Each row is a point on a tangle of strands that fork, close into loops and nearly touch. The rows are in no order.
(in the rows, 100 means zero)
Two points are linked if the straight distance between their rows is under 81. Some points are linked to none.
(185): [110  99 130  92 105 109 115  74 112  62 101  79 106 141 107  99 120 127
  83 107  79 105 116  56  95  63]
(1890): [104  95  84  99  79  71 118 100  90 144  87 105  94  96 123  96 106  85
  77 116 113  86  90 140  93 131]
(334): [ 77  90 130 137  88 127 111  89  87  64  69 107  80 114 115 104  90  99
  71  81 110 104  59  99 122  99]
(829): [ 83 134  82  97 102  89 132 107  80  78 122 128 101 120  74 115 136 122
 117 110  86 122  89  52 116  94]
(1574): [107  76 129  83 138 101  70 129 132  97 122  97 105 103 105  81 116 133
 117 109  94  79 137  83 101  81]
(345): [127 109 112  72 106  90  73  73  99  78  96  60 129 113  79  95 102 105
 107  93  67  99 140  96 100  63]
(761): [ 80  76 119 123 125 120 103 142 120  62 102 113  78 116 119 102 114 137
  96  79 102  96  91  78 135  96]
(1084): [102 103 155 130  93  97  77  51 105  92  80 107 130 104  94 129  81  94
  92 113 103 102 136  64 102  71]
(1434): [118 133 112  80  89  98  61  59 100 111 105 124 117  79  83 103 115  77
 136  93  88  92 115 120  95  76]
(1332): [121 122 108  97 118 109  92  63  82  55 105 109  66  80  61 123  93 130
 125  81 105  87 111  86 139 115]
(2360): [ 79 105 142 152  90 136  92  78  92  76  81 125 102  97  92 130  57  71
 105 101 119 106  96  78  95  80]
(577): [102 120  50  97  81  63 133 132  70 117 105 103 109 116 105 114 118 116
 102  93  88 145  91  79 102  98]
(1053): [ 57  89 114 113  94  70 108 141  90 100  77  92 150 125 113 106 108 102
  69 119  86 118  81  91 117 102]
(2260): [153 104  54  81  80  78 118  83 107 147  98  82  65  99 113 103 110 111
  88  82 111 109 118 119 109 132]
(3): [107  80 141 114 100 133  81  89 123  86  86  87  89 108 127  90 100  94
  89  83  95  88  95 125 101  60]
(2207): [109 114 126  88 106 117  56  81  87  68  82  88 105  85  61 111  89  89
 118  92  94  70 112 136 114  94]
(1810): [116 113  61  69 116 106 117  95  91  96 133  94  89  91  62  90  87  93
 139 114 101 107 119  82  62  97]
(1429): [121 102 122  92  90 111  98  42 105 120  81  96  91  77  81  92  82  71
  90 127 125  77 112 124  77 110]
(1283): [ 81  99 124 112  96 106 123  80  94 102  86 122  95 100  92 101 106  98
  76 149 114  73  83 114 105 125]
(1663): [ 81  77 108 110 106  98 114 102 108 124 132 139  74  87 115  89 106 115
 105 122 121  94 109  74  67 129]
(253): [ 98 113 112 120  79 134 124  62 106 111 110 151  71  88 119  97 112  82
 112 111 108 106  78  89  79  83]
(201): [122  81 162 101 119 126  78  74 115  86  91  94  78  98  97  98  90 109
 102 112 113  74 139  87  97  79]
(146): [151  88  62  71  92  62 104  95 112 146 110  71  65  97  97  83  87 102
  89  98 130  99 119 116  78 137]
(973): [ 97  85  86  91 124  97  96 120  87  78  87  68 103  85  77  96  62  99
 104  93 108  86 110 109 101 122]
(993): [ 89 119  75  98  90 139  98 111 119  93 125  78 127 119  78  95  85  63
 114 118  75 100  86 122  68  56]
(1669): [ 70 126 132 110  72 110 115  75 104  98 106 136 109 135  86 107 139  95
  89 135  83  93  71  91 120  77]
(698): [134 114  81  80  98  96 135  61  89  99 100  79  81 100  94  94 106 107
  93 110  97 115 117  70  78  93]
(1929): [100  81  64 113  93 101 120 120 105  74  77  72  85  96 131 108  72  99
  82  41 108 120  73 113 124 124]
(843): [113 101 105  86 106 148 119  81 131  76 132  69  87 139  89  82 106 103
  98 128  84  80  97  96  80  55]
(2043): [126  84  99  74 114 113  87 100 119  93 100  31 106 117 104  75  92 100
  83  98  84  85 108 120  88  73]
(123): [102  92  86 106 107 103  77 124 112 101  92 125  85  70 131  96  98  86
 121  42 112  97  79 134 122 110]
(1457): [110  91 116 102  93  52 108  88  91 144  91  94 104 104 110 100 120 125
  50 139 105  86 127  98  95 142]
(1598): [107  99  85  94  99 122  84 102 113 117 108 139  73  62 127  83 103  71
 136  57 109  96  80 132  89  91]
(1095): [ 79  76  98  97 116  84 108 112  87 105 124  98 100  85  69  96  52 100
 115 137 132 108 125  70  47 137]
(53): [120 116  53  77 107  79  77 118 110 125 125 106  89  73  88 106 106 107
 130  80 105  94 118 134 128 138]
(957): [133 118  77  70  79  74 112  94  84 146 105  84 111 114  92  98 123 103
  99 139  84  97 124 116  73  87]
(1006): [ 91  81 137 113 114  62  51 108  81 111  78 121 114  64 114 106  91 109
 111  82 108 109 133  96 108 116]
(98): [ 79  78  99 115 119  98 116 150 123  88 110 116  95 115 145  91 122 133
  91  73  97 119  87  62 111  92]
(576): [111  95  94  93 112  89  95 101 120 112 105 109  83  90 107  96 122 125
  98 102 106  83 111 110 129 117]
(2101): [ 98  88  95  99  97  50 110  95  97 132  93  92  97  94  97 113 108 129
  57 129 116  83 126 115 122 172]
(1439): [ 78  67 122 123 101  83 108 113 100 122  84  98 128  99 144 100  80  92
  75 111 110 117  96  87  76 111]
(2242): [105  80  92  92 116 132 111 100 107  91 114 113  55  73  95  84  66  85
 130  86 134  92  95  93  69 105]
(703): [ 83  75 125 131 103 112 111  99  80  70  63 105  81  89 116 111  71 102
  80  83 122  94  82  98 117 124]
(1443): [106 121 109  95  97 134  71  76 115 114 118 142  90  71  95  94 109  70
 143  89  98  88  92 131  88  72]
(323): [ 93  78  94  92 127  80 116 113  86  88 111  75 113  97  78 100  64 119
 100 131 115 115 135  48  58 126]
(366): [106 117  98 109 115 103 102  82  88  61  98 115  73  89  82 129  99 132
 110  74 106 115  98  73 153 123]
(1792): [102  99  89 120  83  77 134 115  94 147 125 127  72 113 136 102 140 134
  80 109 103 107 109  58  57 129]
(2173): [ 83 113 146 117  80 108  71  77 106 123  86 147 113  86 106 105 119  75
 103 109  98  85  82 126 121  91]
(2273): [118 111 110 104  98 102  79  69  85  97  80 116  88  65 111 101  95  90
 115  57 104 110 100 103 102  93]
(623): [ 99  75 132  87 139 114  90 122 119  79 115  80 104 111  85  94  86 130
 108 128 110  81 140  62  86  90]
(818): [118  81  81  75 127  82  90 110 106  96  98  71  83  82  71 100  75 120
 109  91 124  87 134 110 116 137]
(1556): [ 94 123  85  91  94  65  94  88  60 113  82 108 115  71  68 117  95  88
  94 121 110  85  93 139 118 154]
(1042): [130 108  66  76 117  93  96  93 114 105 120 101  71  80  79 100 104 121
 125  93 107  93 119 109 125 121]
(1553): [ 81  86  94 108 122 101  95 131  85  57  86  80 105 102  81 104  77 112
 103  84  93 101  96  95 125 109]
(1252): [128 132  96  77  88  93  95  64  99 122 117 128  93  94  91  93 143  97
 122 114  82  84 110 110 104  86]
(1588): [104  73 106 110 116 125  87 110 135 122 121  94  95  82 103  91  47  65
 127 103 140 103 108  85  42  82]
(194): [ 90  71  80 106 107 105 130 145 120 110 115 105  88 110 152  88 112 107
  90  84 104 111  74  91 100 101]
(1235): [119  74  92  86 115  84 136 110 121 116 102  63  84 126 116  94 111 136
  53 124 121  87 113  80  94 136]
(12): [ 75  89 109 134 111 127  84 116 117 111 116 126 110  73  97 114  53  65
 134 109 129  98 109  91  66  83]
(1265): [111 125  59  82 111  98  90 100  70  69  98  82 107  80  66 109  77  94
 129  64  83 116 100  95 101 105]
(1970): [ 89 100  99  92 105 103  89 118 114 117 118 106 125  92 109  91 100  87
 124 111  88 104 106 105  80  78]
(2280): [111 104  96 105  89  90 109  74  81  82  52  66 100  99  99 106  90  98
  57  82  97 105  82 119 125 115]
(2203): [ 99 109 110  99  91  96  73  83  83 101  72  96 128  73  94 111  75  67
 108  86 100 113 108 112  85  98]
(1737): [ 78 114  66 107  88  66 122 122  59 109 103 118 114  94  99 114  95  93
 112 105  96 138  92  84  82 113]
(105): [123 108  74  89  95  89 158  80  81 113 103  87  73 113  95 101 105 119
  76 130 113 110 108  69  72 119]
(1459): [100  99  62  81 108 121  99 119  85  83  99  53 128  92  79  91  49  69
 115  84  91 118 103  94  54  96]
(737): [116  74  68  93  83  54 121 117 103 148 108  87  81  93 110  91  86  94
  80 102 134  91 106 127  85 158]
(1140): [ 88  94  98 109 109  91 113 114 110 115 115 136  80  97 115  98 130 125
  94 118 112  83  97  95 114 129]
(329): [115 127  83  74 103  88  84  95  93  99 131 115 119 100  84  96 124  97
 150  91  68 120 125  80  92  62]
(1714): [ 73 115 120 124  66 117  94  79  85  77  84  89 127 127  92 108  91  77
  88  84  83 127  72  87 106  64]
(790): [107 109 103 101  96 140  71  84 105  62 105  69 118 106  72  98  67  81
 121  82  81  98 118 102  76  57]
(245): [105  96 131 127  79 144  83  67 126  87  95  77 111 121 123  94  97  78
  78  90  89 100  82 123  89  44]
(1915): [118  88 103  86 133 101  71 121 124  71 117  92  89  98 103  94 115 137
 121  70  86  99 131  83 123  73]
(771): [106  79 109  85 134 110 115 103 105  80 108  62  95 109  83  89  69 123
 102 124 114 101 130  49  67  98]
(1991): [ 74  95 119 142 101 146  91 110 110  82 102 109 108  94  97 113  56  71
 116 102 109 100  93  91  82  72]
(1626): [110 117  77 107  76 107 124  97 117 113  90 105  77 129 118 109 143 111
  68  86  85 105  60 126 156 101]
(1609): [111 129  77 103  70 107 121  82  93  97  84  88  83 130  99  99 132  88
  66  91  84 100  55 139 133  90]
(1538): [ 71 122 107  97  82 111 121 106 103  85 110 105 119 147  78  96 131  95
  87 146  74  86  67 115 118  77]
(237): [100  90 109 118  82  78 115  91  95 157 131 135  74  99 126  96 120 115
  89 117 103 107 118  57  40 130]
(1928): [ 86 119  93 117  85 152  64 102 114  62 123  80 128 122  74 101  73  70
 119  86  83  99  99 111  81  42]
(2323): [ 92 101  89  85 104  99 111  95  99 126 133 122  85  91  65  91  88  91
 120 153 124  78 106 108  65 125]
(467): [ 92  86 112 103 122  71  64 130  93  98  90 107 120  79 115 100 100 112
 117  67  95 118 118  93 120 101]
(240): [ 90 101  75 108  97 136 140  99 102  77 106 106  63 107 100  97  96  98
  93  97 103  96  61 109 103 102]
(1189): [119 105 102 100 104 123 116  73 128  73  99  90  65 120  96 103 126 133
  70 100  96  78  91 115 149 103]
(1551): [148 116  51  90  80  73 103  89  99 154 115 112  68  85 118 105 125 113
 106  71  96 115 122 106 103 119]
(908): [ 94 111 106 114  70  58 101  94  71 140  79 125 114  99 123 104 131 102
  74 100  92 123  89  96 118 115]
(251): [ 95  92 140 124 105  84  69  79  73  98  68 133  87  61 114 114  86 100
 114  74 121 108 110  98 111 123]
(1597): [108 111  58  93 109  75  79 121  96  95  99  97 102  77 106 120  88 112
 127  41  98 142 108 102 135 127]
(250): [ 99 106 136 116  93 139  81  74 144 106 122 126 105 106 105 102 110  84
 115 114  94  77 106 101  94  47]
(679): [131  83  82  66 115 126 101 114 135 105 117  57  78 109 110  67  90  86
 102  92 103  81  86 132  76  79]
(794): [119 115 109  87  96 105 109  66 110  79  92  71  92 126  84  95 128 118
  63 117  83  71 100 125 136  90]
(2106): [ 81  71  94 119  93  73 112 126  89 121  88 110 110  80 146  93  86  84
  90  81 114 117  90 104  87 124]
(2008): [ 96 113 111  94  96 131  68  88  76  61  74  77 112  94  50 109  72  78
 100 100  97  64  95 144 106 112]
(2034): [109 121 106  89  95  46  90  79  82 106  91 107 116 106  89 112 140 134
  84 103  85 110 125  78 139 117]
(1729): [113 118 108  81  88 110  59  67  97  59 102  69 130 117  65 105  92  86
 121  85  67  97 129 102  94  55]
(120): [110  71  75  80 106 109 108 142 129 124 111  70 102 107 132  73  93  71
 100  94 104  88  77 137  75  88]
(303): [104  93 114  98 117  91  66 118  97  79  94  98 111  91 110  96  98 118
 124  60  83 126 120  75 112  67]
(2308): [105  84  96  94 108 106  84 114 128  92  80  83  85  89 107 115  91 115
  92  73 111  79 103 152 163 140]
(556): [ 96 143  97  96  78  96  82  66  92 113 107 126 138  91  63 117 101  62
 128 118  88 101 105 114  92  80]
(552): [ 97 112 128 126  78 132  79  68 138  95 115 116 118 118 112 106 109  76
 103  94  86 104  91  99  97  28]
(1855): [104 125  38  78  84 111 116 115  75  90  89  75 105  95  69 103  86  65
  97  90  91  96  67 141  91 121]
(1777): [ 86 126 127 103  65  98  68  71  83  97  72  89 137 109  86 106 106  64
  85  80  81 111  75 127 115  73]
(343): [116 141  79  93  85  90  97  84  91 118 112 135  86  97  91 107 143 100
 118  88  84 102  80 113 131  94]
(1826): [117 116  65  90  93 130 124  70  80  52 101  53  89 118  64  89  83 101
  94  94  81 102  94  92  87  87]
(2272): [ 84  91  70 102  92 120 119 117  93  85  92 103  86  78  92 100  70  62
 105  86 127  74  60 147  95 138]
(202): [ 71  91 121 121  98 112  82 129 121 119 119 160 102  91 139  89 131 106
 127  97  93  99  88  83  98  83]
(482): [117  87  62  95  90  53  88 131  93 154 116 104 102  79 143  87 110  96
 112  63  93 127 118 110  81 115]
(990): [136  90  78  81 102  71  89 104 105 143 120  97  92  85 134  75 115 104
 117  80  95 122 128  79  65  91]
(918): [119 115  92 107  86 108 114  70 114  98  81 104  70 106 108 119 116 121
  73  85 103 100  80 121 164 128]
(1491): [ 89  83 122 119 102  92  98 114 104  98  86 101 120 104 155  99 103 105
  92  64  87 150  89  53  89  69]
(432): [101  60 131 108 112 105  74 126 130 126  97 100 106  91 163  79 100  95
 101  75 103 100  99 103  89  80]
(1375): [ 95  90 130 111 121 142 100 108 116  55 116 115  68 114 100  97 109 123
 112  98  96  85 100  82 111  70]
(696): [ 98  97 116 112  93 128  76  90  92  76  64 107  76  77 106 103  89  76
  90  68 113  75  67 151 120 111]
(71): [120  82 124  93 107 101 100  57  91 103  78  88  69  78  75  91  65  97
  88 121 139  77 117  97  80 131]
(579): [ 82  68 140 124 104 110 109  93  83  86  58  87  99  85 101 108  51  90
  74 117 129  85 101 101  91 129]
(540): [ 80 135  70  95 104  99 132 109  79  69 121 113  96 123  58 119 117 120
 108 119  93 104  72  83 138 119]
(2006): [ 85 108 107  96 101 112 111 118 123  85 115 101 102 146 101  89 150 127
  79 124  76  81  83 101 134  79]
(909): [116 113  51  83 116  73  86 112  82  80  89  71 112  78  85 112  81 108
 121  53  88 130 115 100 120 113]
(233): [ 84  93 129 135  93 117 109  90 106  88  95 122 102 107 142 105 100 102
  97  76  98 144  88  43  82  64]
(1149): [ 87  84 120  96 122  99  63 116  95 104 109 112  98  67  65 101  59  86
 135 117 130  76 134 110  80 122]
(21): [ 69  85 100 103 113 127 118 121  96  65  94  60 127 127  72  95  66 101
  81 141  86  77  95  99  92 101]
(1376): [113  92  55  87 124  89 117 128 115  89 129  92  81  99 105 102 100 137
 117  77 104 124 125  66 104 116]
(1257): [ 75 101  84 109  93 135 122 130 119  94 119  76 122 134 106  93  91  74
  97 127  79 103  66 111  79  65]
(1885): [ 99 104 150 106  90  95  92  56 103  71  85  87 127 129  88 116 109 111
  80 120  81  95 122  68 109  70]
(629): [ 80  86 107 125  97 138 136  95 109  64  92 106  63 117 117  97 103 113
  70  92 107  94  58 101 117  97]
(1426): [109 121 126  94 115 120  74  71  76  61 102 114  80  78  57 115  88 105
 139  99 105  71 116 104 117 104]
(1573): [110  73 118  93 122 104 110  85 104  98 101  97  60  89  78  85  73 119
  92 130 148  73 121  86  85 137]
(1350): [ 66 123 103  99  87  72 113 120  81 107 112 132 126 132  91 107 145 116
 103 108  82 129  89  57 120  83]
(29): [118 120  42  96  75  86 148 128  81 130 109 108  88 131 112 115 135 125
 102 104  90 130  87  84  90  84]
(1774): [ 78 102 101  97 122 120  95 121 100  77 118 110 113  99  74 100  91 102
 133 121  91  98 105  87  92  85]
(521): [ 84 102  86 109 109 107  82 133 107  82 108 127  85  89 114 107 103 101
 128  50  99 105  68 116 141  98]
(128): [ 94 116 132 111  78 131  71  68 105  98  81 119  96  89  94 100 106  69
  92  93 100  76  67 159 110  89]
(1176): [101  96  93 103  98 152 119  77 103  51 112  62  83 128  84  84  86 107
  91 105  86  92  88  97  86  75]
(1627): [ 66  98 135 137  93 111  73 115 115 115 105 155 120  88 125 106 101  81
 125  92 104 114  92  84 100  70]
(300): [122  88  81  89 127  99 119 113 117  89 119  82  84 103 122  90 101 127
 104  74  94 127 118  54  82  80]
(1473): [107 107  54 116  72  84 152 125  88 138 120 128  70 121 123 116 137 133
  87 108 108 114  96  76  77 123]
(1037): [107  87 130 108 105  97 129  65 104 111  90 106  80 103 126  93 112 127
  57 126 124  91 110  65  81 123]
(665): [ 65  81 138 116 114  90  83 138 110  83  89  91 143 122 116 105 105 117
  88 105  83 113 103  77 112  78]
(1079): [113  89 112 107 109 143 101  77 113  92 104  97  69  83  90  96  50  74
 119  94 130  95 108  88  57  84]
(617): [ 81 117  97 103  88 140  90  89  80  67  84  75 132 107  47 107  61  65
  94 126  88  74  89 126  87 106]
(1793): [ 86 144  95  89  88  72  84  81  60 117 105 128 129  82  58 118 103  78
 123 134  98  94  96 127 101 122]
(489): [107  87  77  94  95  86 153 106  94 115  94  79  91 123 107 100 100 110
  60 139 115  94  93  90  84 132]
(2148): [ 90 100  98  92 100  88  73 115  99 127 102 107 127  75  99  96  86  71
 120 105 104 102 110 126  74 100]
(1300): [105  67 129 111  99 130  79 103 126 108  79  81  95  87 147  87  70  70
  91  72 112  96  89 124  78  77]
(1735): [105  86  73  92 108  79  90 145 118 103  88  69 119 108 133  93 107 105
  87  56  81 117  90 123 129  96]
(2069): [ 68 120  86 116  77  88 120 100  63  99  85 107 130 100  86 114  81  70
 105 108  94 134  71  87  90 105]
(38): [115  91 129  83 106  76  97  71 102 125  88  79 119 105  98  94 112 109
  68 146 101  77 129 104  95 111]
(430): [ 78 112 108 107 111 125  73 121  86  67 105 130  86  82  85 109  92  90
 136  76 104  89  72 123 122  97]
(330): [ 79  88  72 125  84  77 123 129  88 109  92 125  97  82 127 110  88  85
  95  69 126 108  68 129 119 151]
(710): [ 99  98 111  86 117  94  81 102 110 116 148 138  97  89  80  92 123 120
 138 129  99  86 140  75  78 102]
(174): [129 109 109  70  91  67 100  74  94 135  92  67 130 109  86  96 110  94
  80 143  85  92 135 111  81  98]
(541): [128 104  77  79  98 120 134 101 112 117 116  50 114 132 105  88  95  83
  95 129  87 109  98  90  51  64]
(597): [ 99  87 119 113  95 101  75 114 121 124 103 135  92  86 152  83 133 108
 107  79  90  92  91 101 112  85]
(1445): [127 109 119  90  87  98  80  42  91 124  69  96 110  66  92 101  75  67
  98  98 116 105 123 116  70 100]
(1200): [ 71  88  92 106 116 133 121 115  95  82 119 126  74  80  77  99  61  85
 137 114 132  89  86  97  73 121]
(513): [ 83  93 141 117  92  99 129  71  96 112  87 128  98 108 110 107 120 119
  58 154 121  79 101  81  95 128]
(873): [122  95  79  84 104 138 128 108 131  98 128  79  73 126 113  72 122 105
  91 108  85  81  80 119  94  68]
(1089): [130 118  89  78  80  69 113 101  96 138 111  99 113 134 102 102 161 128
  90 132  75  92 125  88  93  82]
(455): [109 100 155 142  91 126  86  49 103  85  73 106 103  93  99 122  66  83
  89 102 116  99 123  79  94  73]
(158): [ 70 127  99  99  84  78  92 118  92 119 125 137 142 123  91 106 133  90
 126 115  76 126  99  74 105  68]
(1370): [ 77  76 101  95 122  88  79 129  95 105 118  95 119  78  68  98  42  84
 127 126 129  98 135  90  57 127]
(296): [110  97  74 100 118  75 108 108 106  94 111 102  80  95 111 121 106 149
 100  73 111 130 134  60 124 143]
(256): [ 62  95 103 108  98  73 109 156 101 116 101 117 133 127 116  98 137 117
  79 130  85 101  80 102 124 109]
(2002): [122  80 140 102 119 122  60 108 115  75  81  85  67  96 119  88  98 108
  97  65 101  72 116 130 130  82]
(404): [102  80  67 114  89  99 138 123 117  99  90  89  82 111 141 105 102 110
  74  69 105 118  74 105 131 123]
(1819): [115  81  82  89 110  76  85 128 124 108  83  70 104  90 123 100  94 107
  89  66 104  96 110 140 140 129]
(516): [107 124 104  86  87  58 103 103  94 119 106 111 123 135  98 107 165 136
  84 132  75  96 124  77 121 100]
(1361): [ 84  84  98 130  94  95 120 101  84  86  73 118  81  79 120 118  81 101
  85  73 129 101  68 114 137 148]
(648): [114  98  54  74 108  73  80 132 101 116 108  90 101  64  96  96  87  85
 125  66 109  99 110 139 100 128]
(1608): [115 121  55  91 106 120 115  89  86  51 105  71  82 107  70 101  90 115
 108  73  80 113  90  89 115  99]
(1015): [ 59  94 101 104  98  79  74 129  95 134 117 128 137  82  88 103  86  73
 118 137 108  90 109 133  80 125]
(2003): [ 73 113 152 129  82 111  53  98 103  99  87 138 117  97  99 112 105  69
 117  76  96 107  80 115 124  64]
(2267): [124  94  76  56 120  84 105 133 114 134 140  70 106 124  92  79 120 120
 109 136  90  93 129  88  74  85]
(1686): [119  93 106 112  93 116 107  74 105  67  85  64  87 120 125  87 105 111
  68  63  80 126  83  86 103  63]
(872): [ 75  73 147 121 120 101  79 142 104  70  80 112 103 110 121 101 108 127
  92  86  98  96 102  91 135  91]
(625): [100 126  85 115  75  89 109  92  94 123 103 148  77 102 122 110 148 113
 101  72  98 126  64  84 143 105]
(1091): [ 83  98  86  83 113 107 126 120  99  89 105  78 114 114  68  95  93  97
  91 152  95  74  97 113  94 113]
(1251): [ 87 114  81  89  92  94 134  99  69 100  88  76 128 108  64 105  79  84
  87 155  97  93  98 108  80 123]
(2087): [119  99  45  80  96  69 109 139  92 135 110  86 104  92 112  94  95  86
 112  85  99 114 107 125  77 111]
(142): [123  89 148 105 117 106  73  78  98  73  72  93  75  88  98 102  98 120
  95  86 107  75 128 101 129  96]
(1771): [ 73 123 107 120  87 110 111  95  92  99 112 155  76 110 103 108 140 109
 105  85 103 106  47  83 149  99]
(1073): [109  96 126 116  96  90 103  84 107 122 105 127  89 101 150  91 134 128
  90  88 100 116 115  51  81  92]
(81): [ 86 109  88  96  89  65 107 129  77 105  77  74 146 122  93 102 109  93
  76 120  73 115  90 107 114  99]
(7): [ 93 114  85  90  79  63 115 105  61 121  73  78 143 107  86 112  93  79
  77 140  89 112  96 117  88 115]
(2255): [ 86  68  83  86 104 111  93 149 120 117 106  77 119  89 115  80  64  55
 109  91 121  84  83 140  62 104]
(1854): [ 65  90 109 109 101 111  86 135  88  65  80  83 119 113  89  98  85  96
  89  93  88  95  73 122 123 100]
(1541): [124  77 100  84 107  96 104  99 110 104  74  38 104 101 119  85  79  90
  65  90 102  93 100 116  88 101]
(776): [ 87 122 133 109  87 108 103  73 103  88 103 142  93 118  95 104 144 112
  99 103  89  93  80  79 130  81]
(1947): [ 79 109  94  93 112 104  73 126  91  91  94 115 112  78  78 106  92  82
 120  97 104  70  84 150 119 126]
(881): [ 98  88 125  88 120  78  63  98  96 120 121 121  95  69  75  95  94 110
 129 120 114  83 145 101  87 119]
(63): [137 132  71  72  94  96 101  63  86  97  84  73  93  87  75 101 103  84
  93  86  89  91 102 133 105 103]
(1585): [ 63  90 117 120 104 135 129  99 102  92 108 132  88  96  91 106  83  91
 103 143 123  81  81  97  84 110]
(2165): [ 92 102 104  90 113 114 106  95 117 121 152 128  93  98  69  94 107 107
 132 158 113  81 132  77  64 104]
(1364): [ 83  93  97 103 101  93 108 149 127 118 102 109 109 128 127  93 145 124
  76 113  83  85  78 116 142 100]
(170): [ 72 119  91 100 116 116 118 113  87  66 122 123  99 108  58 108 107 110
 123 129  93  83  75 101 119 110]
(825): [108  77  86  88 126 106 111 123 119 107 132  87  96 103 131  83  90 110
 119  92 103 128 114  56  56  75]
(1337): [115 117 105  88  94  92 112  62  95 107 111 117 100 102  92  99 124 104
 107 123  89 103 117  83  90  89]
(591): [ 91  60 142 125 107 107 110  95 107 106  77  88 105  95 134 103  70  96
  74 112 128 102 104  80  75 104]
(2077): [103 126  83 100  78  88 128  72  69  91  68  80  98 114  81 108 109  92
  66 102  88 109  71 113 126 112]
(1586): [128  91 108  98  92  82  97  85 105 150 114 101 102  97 150  85 118 102
  98  95  90 123 122  69  58  84]
(953): [137 118  84  61 108  74  80  87  98 109 107  80 119  94  88  90 119 105
 120  88  74 108 137  99  95  73]
(2164): [ 96  94  86 102 100  71  99 134  95 100  83  78 123 112 135  96 106 103
  85  63  79 145  87  78 107  77]
(2113): [ 73 122  95 117  72 100 124  91  67  87  82  90 129 122  86 110  86  76
  90  90  82 149  70  65  93  77]
(974): [112  99  68  77 118  65  99 114  86 123 138  99  94  86  78  91  98 111
 123 110  99 116 140  82  68 116]
(1719): [ 89 124 106  96 107 104  81  89  86  80 119 132 113  88  70 111  99  98
 154  97  87 114 110  77  99  77]
(2099): [100 114 116 114  80 130 100  71 137 134 125 147 100 101 114  94 127  83
 117 130  95  88  99  93  86  64]
(2010): [ 55 103 109 122  91 125  85 118  79  66  75  83 134 113  68 111  64  72
  93 106  88  97  71 115 106 106]
(1824): [118 105 101  97  98 105 114  71  95  60  95  62  98 128 102  94 110 123
  79  80  75 123 106  65 101  68]
(26): [ 92  96 145 124  99 107 100  73 104  94  90 132 101  99 127 105 111 117
  92  97 104 118 109  48  91  86]
(365): [ 96  81 126  86 113 110  78 105 123 114 101 106  97  90  89  84  98  94
 105 132 112  54 106 136 103 104]
(1974): [ 91 111  58  96 100 115 127 106  89  84  94  94  87  95  83 101  87  81
  98  98 104  88  68 129 103 127]
(2130): [115  90  91 114  94 107  97  90 102  76  77  81  78  98 129  99  94 106
  81  34  92 125  76 107 125  87]
(1229): [114  83 118 103 117  96 124  88 126 116 100  99  71 113 131  93 130 148
  58 110 121  86 120  65  95 129]
(1835): [ 78  80  85  99  91 120 104 134 102  97  83  90 112  87 107  91  67  51
  92  87 121  76  64 157  80 121]
(913): [ 79 116  96  97  86  97  91 130 108 121 120 125 133 119 104  95 126  83
 124 115  71 113  86 107 103  66]
(510): [106  92  87  92  92  90 100 103  88  99  60  53 124  95 115  95  78  76
  64  83  92 106  84 131  97 109]
(1518): [100 115 117 110 103  75  98  68  75  89  87 123  97  93  95 119 118 129
  94  83 105 114 101  69 140 115]
(2335): [102  85 150 112 116 143  96  87 120  74 109 114  68 102 101 101  89 111
 113 111 117  80 118  72  88  74]
(1122): [ 96 118  81  91 101  74  76 118  88 109  86 110 116  76  84 113 105  90
 103  91 102  78  84 160 143 137]
(1152): [ 77 107 118 119  86  54  94  89  67 111  74 129 113  93 111 118 120 112
  79  79 103 132  82  78 136 122]
(1829): [114  62 107  94 120 106  89 117 129 123 132  91  88  92 117  79  67  95
 126  99 128 115 120  58  41  90]
(472): [111 118 116  91  79  73  72  80  96 107  68  82 133 106 105  95 122  83
  77  79  67 110  96 129 121  72]
(2118): [112  91  62  62 127  73  96 141 109 116 133  73 107 100  79  85 102 118
 118 117  96  95 131 106  97 111]
(775): [108 114  84  78 110 117 111  76  92 100 119 101  88  80  58  93  77  79
 131 129 117  86 110 105  64 111]
(663): [136 123  79  71 101  94 106  69 100  87  87  58  94 105  65 101 111 109
  83 109  84  78 111 132 127 106]
(2083): [103  92 100 109 104  71 117  73  87 104  85 109  81  82  90 121  92 129
  73 116 129  92 112 101 125 167]
(1711): [114 109  86 103  69  67 114 107  89 143  73  99 110 112 136  98 130  96
  69 100  85 111  82 123 114 101]

A tip is a point with one link. Name the tips that can be reached along the links from each point below, in the order of the rows.
(482): (1551), (2308), (472), (2083)
(710): (1257), (1573), (1015), (2267)
(250): (253), (696), (21), (296)
(1609): (1597), (1855), (63)

A fork is a point with three links, a tip a point with one. Leave the first point through the second and follow the links. Name the first fork or tip that comes.
(1771); (776): (1053)
(2360); (455): (761)
(576); (1140): (472)
(1473); (1792): (1042)
(1551); (2260): (1518)
(256); (1364): (1252)
(1915); (303): (2203)
(1586); (1073): (2308)
(1300); (432): (696)

Name the points in between on the shortest way along the links from the first point to the second, in order.
(663); (120): (794) (1189) (918) (1626) (1609) (2077) (2280) (510) (1541) (2043) (679)
(432); (1091): (1300) (3) (2002) (142) (201) (2335) (1375) (761) (872) (665) (1053) (81) (7) (1251)
(1037); (455): (513) (1283) (1585) (1200) (2242) (1079) (1588) (12) (1991) (2360)
(591); (510): (579) (703) (334) (629) (240) (1974) (2272) (1835) (2255) (120) (679) (2043) (1541)
(2034); (1457): (516) (1089) (957) (174) (38)
